Each row is a point on a tangle of strands that fork and nearly touch. The rows are in no order.
(in the rows, 128 means zero)
Points whose rows are less than 229 apart are linked; no others are. Some points are linked to none.
Fepif: [171 100 155 185 148 143  68 121 137  63 132  61 119 113 146 131 138 170
 104 102 154 151 167 139 127 139 130 161 202 127 113 116 133 123 157 148
 131 115 109 120 108 145 154  97 102 105  75 119 138  88 133 113  59 118
  68 176 175 106 186 163  64 106 137 111  79 132 133 122 164 194 174 145
 158]
lavof: [ 80  35 134 171 136 121 122  98 105 162 111 144 132 173 132 111  88 109
 193 116 117 126  73 117 144 127 134 126  99  98  84 129 150 148 145 175
  88 161 152 169 131 138 128 127  90  50  81  79 115 149 154 119 127 105
  82 155 157 186 168 146 138 137  99 175 119 148 165 112 151  96  72  97
 102]
pon: [159 106 143 111  78 114 120 109 106 176 139 120 103  99 112 129 102 120
 171 149  96  81 150 103 123  83 167 122 109 123 136 176 135 147 106 105
  96 120  90 158 147 135 155 162 202 114 119 108 108 177 136  77  86 152
 122 125  72 162 130 140 175 163 100 120 123 141 120 120 112 107 132 107
 155]
Mes: [ 84 139  96 107 123 148 182 142 143 116 124 113 112 109 133 152  99  80
 122 107 150 162 160 130 110 118 136  93 140 162 151 145 116 144 107 167
 129 137 113 153 119 114 128 156 109 191 203 156  90 178  77 141 176  89
 110  98 113 103 181  94 101  89 154  98 149 155 114 139 140 173  61 123
 100]
vani: [119 180 144 129 145 127 141  67 148 196 126  87 146 118 158 118  94 133
 142 162 192 141 128  96 131 134 171  78 190  80 144 122 184 124  78 112
 125  91  84 143 152 146 119 170 129 122 158 125  83 150 145 108 159 101
 131  71 164 108 114 121  87 139 137 126 116  97  89  78 107 122 147 146
 129]
tegi: [158 141 183  84 115 119 113 127 155  92 103 128 180 119 166 167 128 140
 130 121  85 146 140  99 128 153 115 156 111 188 153 149  96 121 140  61
 159 127 140 135 160  90 144 137 148 125 149 176 165 112  75 173 137 133
 149 117  52 163 117  94 168 137 149 119  84  76 134 175 157 165 135 161
 165]
kizi: [ 69  61 130 110  80  99 141 162 103  76 159 194  75 180  92 144 106  65
 176 103 138 102  67 103 102 112 147 149  92 166 109 152  69 146 194 151
 108 162 186 120  62 187 158 124 116 122  92 160 136 171 158 138  97 120
  88 177  95 178 140 153 135 129 123 144 165 126 155 170 193  93  77 105
 111]
Kenu: [123 119  73 118  77 146  96 131 121 145 179 170 112  76  76 112 142 101
 120 121 152  93  98 106  95  98 127 149 106  96 160 115  53 157 116 169
  62 175 127  89 126 175  99  85 102 135 132 130 102 123 141 116 140 103
 161 146  92 120 101 113 149  99  95 102 136 172  84 117  98 197 123 127
 142]
lapom: [108 137 214 152 121  85 103 122 156 152 126 145 165 163 168  96 124 155
  88 103 152 172 118 132 141 154 162  86 186 119 119 143 150 122 151  90
 157  77 120 111  83 138 111 109  68 133  86 100 137  94 170 176 113 129
  87 172 134 133 105 143 110  89  94 147 124  90 132 113 156  83 114  79
  74]
vuri: [117 116 123 146 180 142 141 120 124 182 103 113 126 156 138 139 104 144
 156  93 161 112 139 154 140 177  85  91 128  62 113 114 210 104 104 157
 117 115 172 165 136 111  93 138  89  87 134  77  97  86 133 103 138 150
 136 142 188 122 155 160 126 131 114 144 111 167 134  83 110  86 141 104
 113]
tati: [142 119  91 138 188 121  71  96 146 183 122 116 115  94 108  95 118 111
 148 176  89  76 151 163  92 119 165 124  73 106 121  92 144 156 130 107
  69 152 111 168 186 132  95 130 183  94 183 109 135 177 153  52 162 156
 120  80 134 135 112 163 126 120 121 155 112 159 107 141  92 142 149 165
 165]
mesit: [ 79  96  84 134 104 147 191  91 114 184 125 165 124 102  48 100 139 107
 148 155  98 116 112 105  84  57 158 142  40 121 122  85  75 160 139 183
 116 103 104 120 117 120 113 154 145 150 159  98 127 194 121 112 166 108
 134  83 148 132 125 128 131  64 139 115 174 157  75 132 101 141  54 127
 130]
roduk: [156 103 165 115 120 143 155 159 133  85 115 138 113 163 163 153 144  78
 141 120  85 208 111 130 156 140 132 124 105 188  98 115  89 112 198  90
 173 149 176 110 110 108 142 127 124 157  96 162 153  75 107 138  80 151
  80 149 108 165 158 161 200 151 160 146 126  86 176 157 208 101 101 133
 149]
nipot: [155 113 136 123 144 132 140 158 128  92 147 160 135 182 157 144 130  97
 136 132  99 174 112 122 160 183 105 119 105 158  77 111 101 167 164  96
 173 171 198 130  81 120 127 117  92 148  44 141 114  96 108 137 116 147
  77 145 144 160 120 113 216 131 131 155 113 106 158 139 190 114  75 121
 136]
nabif: [158 124 150 114 126 107 167 139 130 128 105 140 132 118 128  85 151 191
 113 147  86 160 182 142 138 123 135 129 137 174 117 131 142 119 155 100
 152  82 131 130 106  55 124 114 128 137 126 110 168  88  88 125 105 164
 151 131 142  89 125 162 120 109 144 113 118 149 169 139 121 109 153 145
 111]
lodo: [168 170 172 103 123 147 121 135 158  70 119 114 169 128 145 150 125 153
 108 130  98 170 142  96 135 168  87 121 129 192 124 114  99 129 132  78
 180 125 165 123 118  84 129 139 117 156 109 170 134  80  63 162 127 142
 142 122 100 117 112 109 168 127 145 110  95  93 131 146 168 158 138 167
 126]
zal: [150  80 136 180 170 144  90  92  96  80  90  51 118 110 126 121 153 183
 151 116 120 144 150 144 154 134 133 167 187 137 102  93 181 137 157 162
 123 116 146 143 123 102 157 121 125  88  81 102 140 107  97  99  66 147
 110 134 198 126 187 185  55 116 116 116  85 185 158 138 147 152 149 158
 164]
Paren: [115  65 134 183 147 140 153 104  90 181 117 123 106 171 137 123 116 135
 169 119 143 115 122 117 160 143 104 115  99  76  77 124 174 124 130 167
 134 113 187 171 128 108 119 142  99  63  85  72  92 103 134 130 134 134
 122 153 176 160 181 151 147 154  99 141 105 171 167  96 127 112 113  90
 106]
Samo: [113 132  99  79 129  72 181 146 122 140 121 102 117 142 104 156 125 120
 155 121  87 129 125 148 132 118 146 115  73 128 155 135 137 120  99 119
 119 116 130 159 129  76 101 152 178 165 193 127 163 136 101 126 116 174
 174 116 103 158 154 166 159 156 139 100 146 150 127 139  86  79 125 113
 138]
mumi: [109  85 123 181 107  85 143 142 123 141 138 155  79 161 156 104 112 116
 115  97 151 121 149 166 124  98 173 130 149  94 100 154 126 108 134 132
 107 107 102 135 109 155 142 104  95  88  96  84 145 124 203 131 114  87
  69 205 137 131 159 147  95 136 114 133 134 120 179 124 136 112 131  75
 124]
Papep: [166  99 155 165 132 137 117 141 144 146 107 139 135 122 118  73 182 176
 111 158  84 120 179 162 139 101 145 151 124 175 121 104 137 145 176  86
 120 139 128 102 115  89 139  91 162  91 123 107 151 120 124  93  97 164
 130 120 154 102 135 174 108 119 145 107 108 192 169 141 115 139 163 158
 131]
koreg: [ 86 145 139  81 118  75 119 136 166 114 126 111 163 171 171 162 113 126
 111  85 159 176  65  88 112 165 121 147 163 153 145 182 142 140 102 155
 147 143 138 132 153 126 143 115 109 166 189 190 106 206  91 164 127  89
 118 103  83 145 154  87  82 113 134 125 109  79  85 162 155 157  85 123
  91]
bak: [139 158 109 152  74 143 130 134 132 101 135 114 107 125  99 149 160 100
 135 118 106  94 134  91 107 111 141 158 100 144 139 137  71  95 123 134
 121 155 143 133 162 124 173 149 189 111 170  96 129 157 165 157 131 112
 137 166  66 148 134 122 105 178 143  86 145  95 122 151 116 169 162 150
 141]
Tid: [ 60  23 104 156 157 123 154 104 116 145 129 176  78 164  90 123  78 120
 198  95 146 132  80 115 118 101 123 129  77  93 104 134 125 128 187 224
 102 127 136 151 113 170 121 154 107  90  84 105 148 158 139 134 152  68
  64 139 152 186 160 125 112 106  88 172 133 157 146 107 147 128  46 101
  81]
mutaf: [151 158 134 128  85 158 122 139 129 116 172 161 118  71 110 128 149 132
 112 116 143  87 179 118 110 103  96 145 146 119 158 112  85 134 133 124
  71 142 107  75 118 154 115  92 128 133 120 112 113  83 139 115 132 116
 146 149 110  83 110 117 143 113 119  95 129 184 127 113 111 176 176 126
 154]
seb: [145 132  97 131 199 124 118 122 119  93 108 105 143 116 171 131 108 181
 123 135 119 144 163 161 165 181  99 115 173 147 112 152 197 107 132 153
 123 134 122 151 160  92 116 124  67  87 135 138 136  99  82 128 111 131
 112 133 168  68 148 156 103 107 130 170  97 156 186 156 141 120 181 161
 126]
tukim: [122  56 124 163 128 159 108 120 116 134 119 155 124 120 120  93 129 106
 142 136  47 101  85 146 141  77 161 141 110 169 100 106 104 167 157  77
 116 203 123 155 153 145 144  95 167 116 113 116 147 136 140  95  99 137
 116 126 139 175 129 140 156 150 122 120 130 145 128 132 126  76  97 130
 164]
lop: [181 129 149 141  94 165 124 176  89 111 109 148 122 108 141 142 161 123
  87 130 113 142 161 156 173  94 133 127 132 130 126 161 147  87 156  75
 179  89 139  90 104 127 160 146 155 147  67 119 127  75 117 115  82 160
 174 154  91 118 108 124 192 178 101 105 143 106 142 104 125 103 158 112
 121]
demes: [126 179 159 129 168 136 111 137 131  77 131 109 179  96 149 125  91 190
  74 140  80  83 175 165 139 145 109 120 153 177 169 115 113  78 152  97
 118 111  91  91 151 124 108 106 147 151 128 159 151  82 121 140 115 116
 143 137 126  55 101 142 124 104 175 122 128 117 168 149 126 120 194 131
 148]
sig: [139 129 183 160 146 129 103 107 168 156 156 135 116 155 132 117 150 132
 101 107 181 187 115 146 115 166 119 120 169 117 126 128 109 125 176 154
 157 130 134 105 111 159  95  96  62 139  98 117 141  95 153 159 121 137
  79 145 169 131  99 135  81  97 119 163 113 113 129 128 139 143 138 135
  79]
luza: [ 95 146 151 133 152 131 154  65 141 190 136 113 109 121 122 100 108 149
 141 136 213 147 139 129 115 136 145  81 189  97 140 128 188 145 102 160
 129 105  90 139 141 134 103 143  79 154 156 107 120 116 140 114 175 111
 137 104 187  83 103 130  51  98 131 142 122 130 119  80 101 143 122 111
  98]
gemik: [150  86 144 147 122 150 109 126 118 148 135 170 109  92  79  99 167 168
 131 123 117  84 199 155 115  91 117 159 126 111 138  94 137 155 179 134
  75 141 121  85 119 129 116  73 142 103 113  82 134  90 145  69 110 148
 133 135 165  86 126 158 108 111 122 100 121 223 147 103  90 165 162 137
 156]
bal: [ 63 150  96  87  84 119 140 140 112 163 160 155 145 110 123 117 130  72
  87 118 142 102  97 122 119 112 151 141 109 116 162 119  85 161 117 129
 103 153 109  98 114 176 119 101  89 199 165 141 104 178 125 132 121  95
 175 113 114 109  97 105 127  85 112 103 143 162  71 142 100 159 104 109
 164]
fitu: [146  96  95 158  82 164 194 114 111 187 145 165  94 111  42 100 163 123
 143 156  99  86 113 116  86  24 156 151  53 112 128  88  91 136 151 203
 134 116 116  94 115 125 125 157 175 121 138 106 150 157 158 122 146 123
 128 104 126 129 129 133 151 129 126 120 200 158 103 122  98 118  72 107
 141]
Fodit: [138 191 159 106 171 114  65 110 135 158 129 148 185  92 162 137 113 154
  94 156 115 100 152 152 144 130 149 102 144 106 150 156 173  99 105  34
 159  96 103 109 167 141 123 155 161 125 131 154 129 120 129 147 141 136
 175  70  73 110  52  99 159 156 102 117 132 103  88 123  83 108 173 145
 144]
nobi: [101 112 122 150 136 143 144 111 137 180 157 143  87  99 132 114 118 118
 112 107 160 125 165 141  86 127 148  95 160  88 140 129 128 125 137 174
  72 125  67 140 120 149  93  99  92 137 135  98 122 115 146  94 161  84
  93 146 178  77 145 121  68  82 152 112 120 158 146  68 105 170 126 115
 120]
sanes: [148 169 126 137 131 128 130  88 135 222  96  92 159 144 129 121 125 129
 162 157 181 153 105 105 148 162 128 102 139  82 116  93 173 129  74  99
 159  93 142 114 119 108 129 169 164 119 137 126  83 130 109 101 142 123
 171  56 150 159 134 115 151 143 120 122 123 116  72  67 103  98 133 131
 111]
daf: [150 158 124  92 136 117 122 159 128 113 114 151 166 131 172 121 106 113
  97 135 128 131 128 168 155 171  86 107 117 136 113 143 157 148  95  96
 121 136 129 151 122 121 120 115  64 113 117 136 122 142 118 138 152 155
 138 122 138 110  73 107 178  93 111 200 118 116 148 163 145  97 110 118
 128]
Rabi: [155 178 137 145 161 157 116 166  99  57 119 101 153  93 134 126 129 215
  87 108 125 115 155 137 130 152 106 147 193 132 141 112 168  72 138 151
 177  27 125  98  99 118 121 125 117 131  91 118 107  47 111 162  87 133
 162 134 163  61 117 147  74 108 136 125 151 105 113 112 152 103 175 116
 106]
rabag: [162 152 159 131 128 147  55 103 159 123 153  99 167 133 138 175 124 151
 113 132 166 126  85 110 124 186  85 124 165  81 155 134 100 147  97 127
 111 158  95 120 122 164 100 120 118 134  66 176 124 148 124 135 129 107
 105 107 121 131 112  70 132 157 124 132  63 111 103  95 141 175 151 157
 131]
zep: [150  81 180  97  93 138 145 178  84  92 137 158  77 145 119 128 167  63
 143 168  90 159 102 139 144  85 172 130  89 191 104 138  95  99 216  73
 154 151 152  76 114 122 171 108 154 157 108 161 171  75 168 101  85 192
 117 138 100 177 140 179 193 155 155 132 153 113 190 178 177  84  89 102
 132]
nid: [ 98 159 113 101 145  87 164 111 155 147 136 125 108 137  86 137 111 135
 166  96 129 109 125 102 115 139 131  97 102 104 146 107 141 133  74 122
 110 122 158 163 123 113 103 159 160 144 182  89 116 139 117 121 151 162
 180 132 119 142 122 156 131 140 123  84 147 140  79 116  80 104 131 131
 131]
gube: [182 125  81 164  92 171 133 113 113 180 127 134  87 113  69  99 192 113
 147 160 117  73 157 149  97  47 138 156  66  79 138 104 116 126 119 193
 121 128 108  80 151 129 138 162 197 110 149  99 155 145 164 100 131 147
 124 120 112 121 139 138 138 164 118 151 186 157  94 127 105 131 144 141
 177]
vara: [158 150 170 105  89 148  98 130 119 152 106 162 169 106 147 124 150 127
  87 142 123 139 149 135 162  97 138 105 136 114 160 163 148 120 105  39
 160  96 101  96 123 147 145 148 141 145  90 139 136 121 120 149 104 140
 157 122  60 133  85  91 175 162  86 113 118  96 107 108 115 104 146 125
 136]
Domek: [178 131 101 129 136 145 146 160  98 153 113 167 146 134 163 111 170 106
 111 183  88 143 131 164 161 132 125 145  75 134 101 138 147 120 134  76
 157 145 139 137 136 103 139 135 105  82 122 122 146 125 118 133 142 167
 149 120 135 135  91 112 187 142 102 174 123 123 141 156 133  91 146 154
 151]
Vapo: [123 140 120 106 123 144 108 101 147 118 139  91 165 125 121 165  90 121
 139 117 141 135 103  84 110 183  88 108 147 121 144 130  96 186  91 146
  79 175 124 159 130 143 125 137 133 160 107 153  89 175  96 121 146 107
 102  96 112 131 123  90 142 126 132 129  97 118  93 106 134 171 105 148
 135]
kero: [ 90 168  93  54 156  88 106 125 155 105 131  85 201 132 151 189  71 126
 127 118 148 140  98  86 113 196  93 125 144 148 142 145 127 188  94 150
 108 167 156 163 133 111 145 132 132 171 171 190  88 197  86 133 147 108
 130  62 129 160 123 101 129 100 149 138  99 104  70 143 138 144  82 132
 141]
diga: [132  76 171 136  97 116 131 174  91  75 108 105  61 155 124 113 170  64
 146 139 135 151 103 164 165  81 176 132 111 161 107 114 133 106 180 105
 141 128 170 101  95 115 158 116 179 145 101 130 187  79 182 139  78 169
 129 144 122 183 178 195 163 173 113 139 170 144 195 146 144  56 119  90
 121]
Bipen: [ 85  81 140 124 125 131 166  90 138 146 153 148 116 134 132 141  85 133
 151  90 129 158 121  74 130 147 101  89 183 120 107 130 127 168 152 155
  91 154 148 147 120 150 115 120  73 138  36 105  93 115 106 116 138  93
  74 176 163 133 114  95 128 129 123 101 101 138 156  75 141 142  87 101
 135]
lofi: [ 96 107  92  62  79  43 151 166 111  86  86  59 110 150 114 168 131  69
 146 145  95 139 111 166 172 107 156 117  65 119 164 169 151  85  96 145
 132 107 117 142 132  92 122 130 187 149 192 151 181 113 142 148  81 168
 155 139  70 164 179 183 136 196 142 119 171 143 173 160 113  88 120 100
 136]
kuruf: [125 150 107 102  99 106 158 182 146  66 103  72 124 154 150 169 102 119
 105  92 114 137 139 129 155 148 106 125 133 166 144 155 110  66 116 136
 164 120 138 124 156  99 128 120 151 160 181 154 149 117 114 167 122 106
 128 173  76 135 160 124 118 160 161 109 149  70 164 148 142 131 146 111
 125]
belom: [130 118  86 116 151 122 112  97 124 207 124 139 162 110 135 110 135 117
 138 192 135 129 126 159 124 124 144 145  87 107 128 101 128 195  95 115
 138 133 115 126 145 121 114 120 115 138 159 139 102 201 121  84 177 141
 166  47 165 132  77  94 149  63 114 195 123 112  72 136  98 136 104 157
 145]
dofo: [142 152 124 130 118 141 111 191  94  57 109 111 126 108 103 126 128 173
  66  86 148  98 138 156 140 150  98 133 177 106 156 121 135  88 150 151
 148  56 153  85  97 128 102 101 139 162  86 112 131  42 143 162  91 149
 155 172 137 102 127 155 114 141 129 135 155 122 119 113 130  85 178  85
 130]
dag: [164 152 122 133  92 160 142 178  88  84 133 160  93 111 109 130 162 121
 105  89 154  89 163 141 142 137  97 133 142 102 147 134 122  99 137 120
 130 102 163  89 110 142 128 120 138 148  93 105 122  71 150 132 110 148
 157 174 103  98 106 133 145 153 117 116 158 153 139 118 123 102 174 108
 143]
pofot: [104 100 130 116 125 126 153 132 146 117 156 179 132 176 144 146 107 111
 141  97 129 151 100  87 132 174  85 121 144 135  94 115 105 181 146 130
 134 159 177 131  92 162 121 119  68 149  20 135  97 126 106 130 127 104
  57 169 145 132 104  83 173 123 113 140 110 112 145 115 183 136  76 113
 142]
pabe: [171 133 173 166 139 141  61 119 168  91 177 103 114 123 144 137 154 149
  84  94 186 164 137 135 104 154 113 128 201 119 130 132 106 111 168 156
 139 126 107 111 106 161 108  92  74 124  92 142 143  80 150 140 101 125
  59 181 164 109 135 150  67 105 139 126  92 105 128 107 164 186 167 127
 110]
suves: [141 125 117 142 140 124  80  90 139 180 120 153 167 154 129 155 151 145
 130 123 171 147  63 108 146 166  92 146 129  46 136 116 138 124  77 138
 114 138 110  97 134 177 103 124  87  96  66 122 118 158 156 124 141 125
 134 127 158 153  98  72 152 149  99 149  93  78  90 112 119 120 150 148
 118]
Neven: [171 108 118 142 171 128  92  90  97 117  95  45 129 114 133 131 128 184
 166 135 126 136 152 148 152 163 120 147 165 114 110 122 197 128 120 138
 109 117 140 166 150  75 130 148 137  68 124 123 141 116  94  85  91 153
 139  91 176 117 165 178  78 135 115 161  84 187 156 122 117 122 181 171
 149]
gan: [104  85 106 153 122 134 158 135 132 138 133 147  68 125 114 114 122 107
 133  92 137  99 159 167  99 111 146 116 114  95 127 137 107 121 130 162
  76 133 102 158 107 160 123 111 134 110 143  96 139 128 152 114 129  89
  82 169 144 121 169 147  89 110 146 118 137 176 155 110 104 148 127 119
 122]
Venu: [126 142 118 133 187 154 131 146 114 117 116 109 130 136 173 136 103 173
 114  96 157 119 157 149 147 183  83  93 180  82 112 143 213  81 115 162
 118 106 122 158 131 122  97 136  62  94 117 102  96  75 119 130 127 131
 112 162 178  71 146 144 105 124 120 151 124 148 156 103 128  97 161  97
 117]
Delo: [124  59 116 145  90 186 109 149  93 118 133 156 104 109  94  87 123  83
 154 168  69  94  77 117 123  45 180 145  84 203  82 106  67 157 183 121
 141 178 116 144 122 164 169 118 182 109 104 142 146 141 150 105  87 126
  93 114 118 187 149 141 168 144 139 130 156 144 149 141 152  82  57 123
 135]
ruguk: [132 167 156  97 154 108 130 105 166 118 118 152 160 103 181 150 109 135
 118 137 108 140 176 115 113 146 105 161 130 172 158 159 115 107 109  75
 130 106 101 144 199 109 157 145 122 116 175 162 164 155  91 168 181 113
 133 106  91 117 100  76 141 113 155 145  76  94 153 200 142 179 145 150
 144]
Zer: [ 80 103  73 127 121 124 163 170 154  64 140 133  83 175 109 200 119  99
 168  80 144 144  87  91 119 125  85 121 121 139 131 153  97 133 113 183
 125 140 166 159  99 154 155 163 144 123 141 160 108 180 112 147 115 109
 100 204  62 155 198 104 102 172 128  85 145 117 128 129 158 148 100 109
  88]
dezan: [ 73 130  99 123 121  83 190 183 126  98 114 103 126 158 148 162 110 117
 104  88  89 119 150 140 126 129 163 127 108 160 142 156  91  95 101 116
 137 131 100 138 154 111 110 120 153 182 185 135 155 126 130 145 132  77
 120 175  79  98 146 123 112 130 180  80 136  94 174 174 115 116 102 104
 127]
sevok: [137 142 167 113 106 144 192 144 137 115 126 148 114 123 117  93 130 141
 101 132 146 157 188 128 143 143 114 115 153 167 114 112 131 127 157 119
 145  92 152 107  71 102 119 103 106 170 114 119 130  74  77 131 125 136
 114 112 151  85 127 128 119  74 152 115 137 179 175 125 128 145 109 116
 112]
foge: [144 177 122 145 118 125 118 124 150 102 146  62 107 134 145 166 113 146
 136 101 182 119 147  84 114 149  94 124 170  81 125 143 135 103  61 142
 123  89 124 147 130 139 139 153 161 114 132 121  79 151 142 133 148 112
 111 154 110 133 150  95  77 163 126  91 124 108  96  94 117 173 169 118
 116]
sodib: [147 118  90 147 192 131  85  84 132 224 137 120 161 107 137 105 119 130
 157 215 122 109 146 161 127 151 146 105 101 102 117 100 163 173 120 105
 119 147 136 157 175 100  82 124 109  88 164 129  88 153 138  55 185 173
 161  69 173 109  75 130 140  79 108 190 102 128 100 124  88 139 141 158
 154]
kisu: [152 220 140  62 134 151 120 169 137  66 106  97 161  99 120 159 129 163
 107 145 128 151 118  94 139 153  59 135 163 166 146  99 140  99  97 104
 183  85 149 125 113  96 100 155 119 162 133 174 117  56  67 180 152 132
 196  72 120  91 104 107 158 150 148 125 132 108 112 122 144 126 153 155
  91]
suni: [120 208 164 118 188 158 129 127 115  53 146 107 175  68 141 140  99 220
 116 158 116  94 174 135 122 130  99 132 200 160 162 110 157  69 152 150
 146  66  64  86 139 120 112 136 123 132 128 162 116  69 102 152 120 113
 154 105 160  23  92 124  86  81 163 114 145 114 142 120 147 121 190 131
 122]
Vapu: [116 137 152 119 143  79 100 119 162 118 133 108 113 132 168 147  98 158
 109  99 182 185 114 126 110 144 144 100 203 159 151 187 149 111 110 143
 145 154  87 125 176 101 120 109 113 164 174 184 115 172 117 154 146  90
  86 131  86 118 161  88  47 120 136 112 107  53 112 137 130 159  97 119
  78]
fudof: [120 105 144  95  75  84 137 166 111  68  61  59 103 151 129 116 158  77
 134 151 104 154 114 168 159  86 153 138  99 161 129 143 145  92 124 118
 142 110 127 114 121  90 149 107 174 157 153 134 198  95 153 142  75 155
 132 146  98 158 183 184 132 172 133 149 156 124 202 167 136  73 130 116
 136]
feset: [136 130  70 134  75 143 104 133 125 124 164 122 112  99 109 144 166  95
 136 110 154 128  72  92  90 120 102 169 115  69 158 131  37 133 114 207
  78 148 114 114 133 173 106 110 110 129 119 144 116 146 141 142 128  93
 126 159  85 135 141  93 120 154 113 119 119 137  90 132 139 205 150 143
 130]
Luko: [114 127 135 142 183  88  66 102 130 161 147 116 158 113 160 106 105 122
  95 149  72  78 153 166 116 147 161 103 123 120 139 127 139 146 125  75
  53 175  85 167 163 155  94  87 145 109 137 117 146 144 183  71 139 127
 138 117 140  96 103 154 117 115 152 128  94 132 150 123  93 130 157 137
 148]
giv: [122 205 174 128 190 153  82 118 150 134 149 152 188  97 137 125 123 164
  93 162 151 104  93 148 121 131 115  93 150 109 145 103 158 113 113  57
 176 133  98 113 145 156 111 132 118 127 133 163 116  90 138 160 158 142
 192  71 135 101  42 100 122 134 123 114 142  86  84 100  93 117 161 154
 122]
lisaz: [203 118 115 147  98 170 145 140  87 139 134 138  78 123  86 111 187 117
 135 169 100  76 171 157 123  46 141 157  92 138 121 122 155 111 143 141
 154 134 134  92 147 115 182 179 196  93 127 106 155 129 166  94 112 184
 150 149 123 125 127 156 161 202 106 122 171 168 142 127 119 100 147 145
 165]
Memu: [107 109 169 183 116  49 122 117 137 149 113 154 144 186 182  82 128 136
 112 110 114 141 120 147 138 135 197 115 149 104  91 159 153 127 130  97
 134 116 114 126 110 121 131 109  88  86 109  71 147 123 194 149 117 122
  86 188 129 137 141 158 116 130 105 137 134  94 162 142 140  80 119  87
  98]
Doro: [128 129  83 131  96 135 148 170 141  64 117  92  81 152 109 177 149  85
 152  96 130 132 110  98 119 127 111 153 109 148 127 157  90  88 115 163
 151 148 162 157 148 122 168 157 171 108 187 132 130 162 138 156 123 115
 117 185  60 161 177 123  84 186 132 102 148 108 145 162 147 164 135 138
 119]
faro: [195 141 102 123 156 152 114 148  93 134 103 138 111 130 119 122 192 135
 124 162  81 124 142 177 144  98 120 169  88 135 115 113 160 110 140  90
 147 141 147 120 162  93 143 152 159  95 164 138 180 122 126 111 136 181
 175  90 121 137 104 138 173 180 102 157 142 148 126 143 118  85 177 174
 168]
fot: [177 168 126 151  95 126 134  96 143 143 138 130 130 145 106 106 173 143
 137 145 115 119 121  86 111 123 142 156  78 129 110 129  99 109  94 124
 149 136 170 126 151 106 161 153 177  88 142 111 133 155 127 148 166 143
 152 107 100 164 104 105 132 155 121 110 138  87  91 142 109 149 144 180
 128]
fal: [134 125 113 154 164 132 108  90 126 225  94 150 178 156 125 115 137 135
 148 167 156 159  71 117 179 168 118 124 112  71 115  94 169 143  90 104
 159 126 144 104 124 128 104 145  96 100  87 109 102 127 116 114 152 137
 168  88 176 158 106  90 188 131  92 147 108 110  77  86 107  94 120 135
 105]
vul: [153 160 139 138 133  81 104  95 167 119 136 104  97 144 150 128 127 164
 104 108 168 149 138 115 100 136 153 127 168 105 120 172 129 102  88 135
 127 115 107 141 155 121 146 114 155 115 158 118 144 161 158 145 142 111
 106 138 103 140 151 126  46 139 137 106 115  71 117 134 113 164 161 128
 115]
pasif: [128 140 123 155 129 116 187 113 135 157 153 171 101 149 104  75 149 149
 149 126 104 108 129 108 106 113 159 129  87 131 100 102 117 131 101 120
 132 140 167 150 127  99 149 143 156 102 142  73 144 144 147 126 166 150
 159 152 147 141 109 141 131 129 132  97 152 121 117 128 104 106 117 139
 122]
vor: [144 191 140 125 146 148 109 105 174 135 153 147 160  78 157 128 129 130
 108 162 144 119 193 112  95 130 114 154 126 155 155 128 112 118 109 119
 111 114  76 115 166 160 157 118 117 103 176 148 126 162 142 139 188 108
 134  84 131  69 106  73 125  90 171 134 104 113 143 173 120 219 183 167
 120]
fik: [ 73 120  87 111 112 135 190 103 129 149 119 133 111 134  89 126 137 103
 136 116 130 161 100  97  92  98 152 150  68 133 130 136  95 135 117 187
 137 118 128 149 120 104 137 167 124 154 208 120 123 210  92 151 166 102
 139  88 111 152 175 107  97  95 135 101 159 144  82 146 122 164  68 135
  94]
kebab: [114  82 129 144 165 105  81 101 123 141 117 138 181 127 152 106 108 126
 133 128  47 117 111 147 143 143 166 118 119 143 125 128 121 188 143  69
  93 199 123 165 151 121 130  85 146 134 126 122 137 137 131  88 120 138
 130 122 138 175  99 126 145 110 135 134 107 119 106 111 115  91 100 135
 144]
kiz: [ 61 125 108  81 104 120 125 106 105 178 121 133 163 121 140 107 118  81
 108 149 171 122 100 116 147 104 123 159 105 101 151 113 132 195  82 126
 122 124 106  84 116 177 129 123  82 199 140 153  75 206 115 112 143  94
 163  67 183 136  89 100 151  65 120 180 137 121  42 135 108 129  97 129
 140]
pamab: [ 38  90  79 123 121 105 157 164 132  82 148 165 120 173 115 160  91  71
 149  69 139  98  76 126 111 135 108 123  89 125 133 144  87 144 147 157
  93 160 162 143  84 182 143 132 115 134 125 132  98 175 135 135 119  85
 120 181 110 165 155 129 139 117 131 120 165 127 114 120 142 111  89 106
 114]
gaf: [118 236 163  81 152 141 118 138 140 101 131 102 153  89 113 129 106 162
 134 164 173 113 111 104 130 132  76 108 187 139 148  99 167 129  82  96
 162  97 105 141 142 135 108 162 123 151 168 167  99  98 106 174 153 142
 188  56 138  88  57 121 127 127 144 140 139 125  93 127 121 124 152 136
 111]
bomo: [ 94  65  94 108  78 158 135 149  71 112 158 184  92 127  61 126 111  79
 157 136 107  88  53 102  98  69 158 159  59 171 103 129  47 157 196 184
 131 165 126 135  81 175 163 129 149 136 112 153 138 170 136 132  86 125
 110 124 106 194 152 145 167 132 128 133 164 150 112 140 140 104  49 105
 128]
Teg: [112 142 135 104 120 143 199 121 149 121 129 123 130 128 134 103 108 114
 112 128 148 170 164 107 131 127 132  97 169 178 118 111 123 160 127 127
 138 133 128 139 104 103 130 126  89 187 141 141 110 127  77 138 176 104
 116  91 160 106 122  96 113  75 157 119 137 155 143 120 142 144  78 127
 115]

Follow the links from the first point to the second, and from the first to the third. Name the last point that the two ways share.
Doro / mesit / dofo | mutaf
Fodit / faro / tukim | mutaf
demes / Luko / tegi | dag

A fork is a point with three links, a tip a point with one. Leave the first point through the second and follow the links. Name the first fork or tip that comes.
Vapo / rabag | Tid
Luko / kebab | Doro
Papep / nabif | daf
Neven / zal | foge
fitu / mesit | mutaf
dag / lop | vor
Doro / Zer | Kenu
nid / Samo | Bipen

A fork is a point with three links. Follow the links from the first point to the second and name the forks in between, in order.
mesit / ruguk | mutaf > dag
kuruf / Teg | Doro > Kenu > mutaf
ruguk / tukim | dag > mutaf > Kenu
dezan / Bipen | Doro
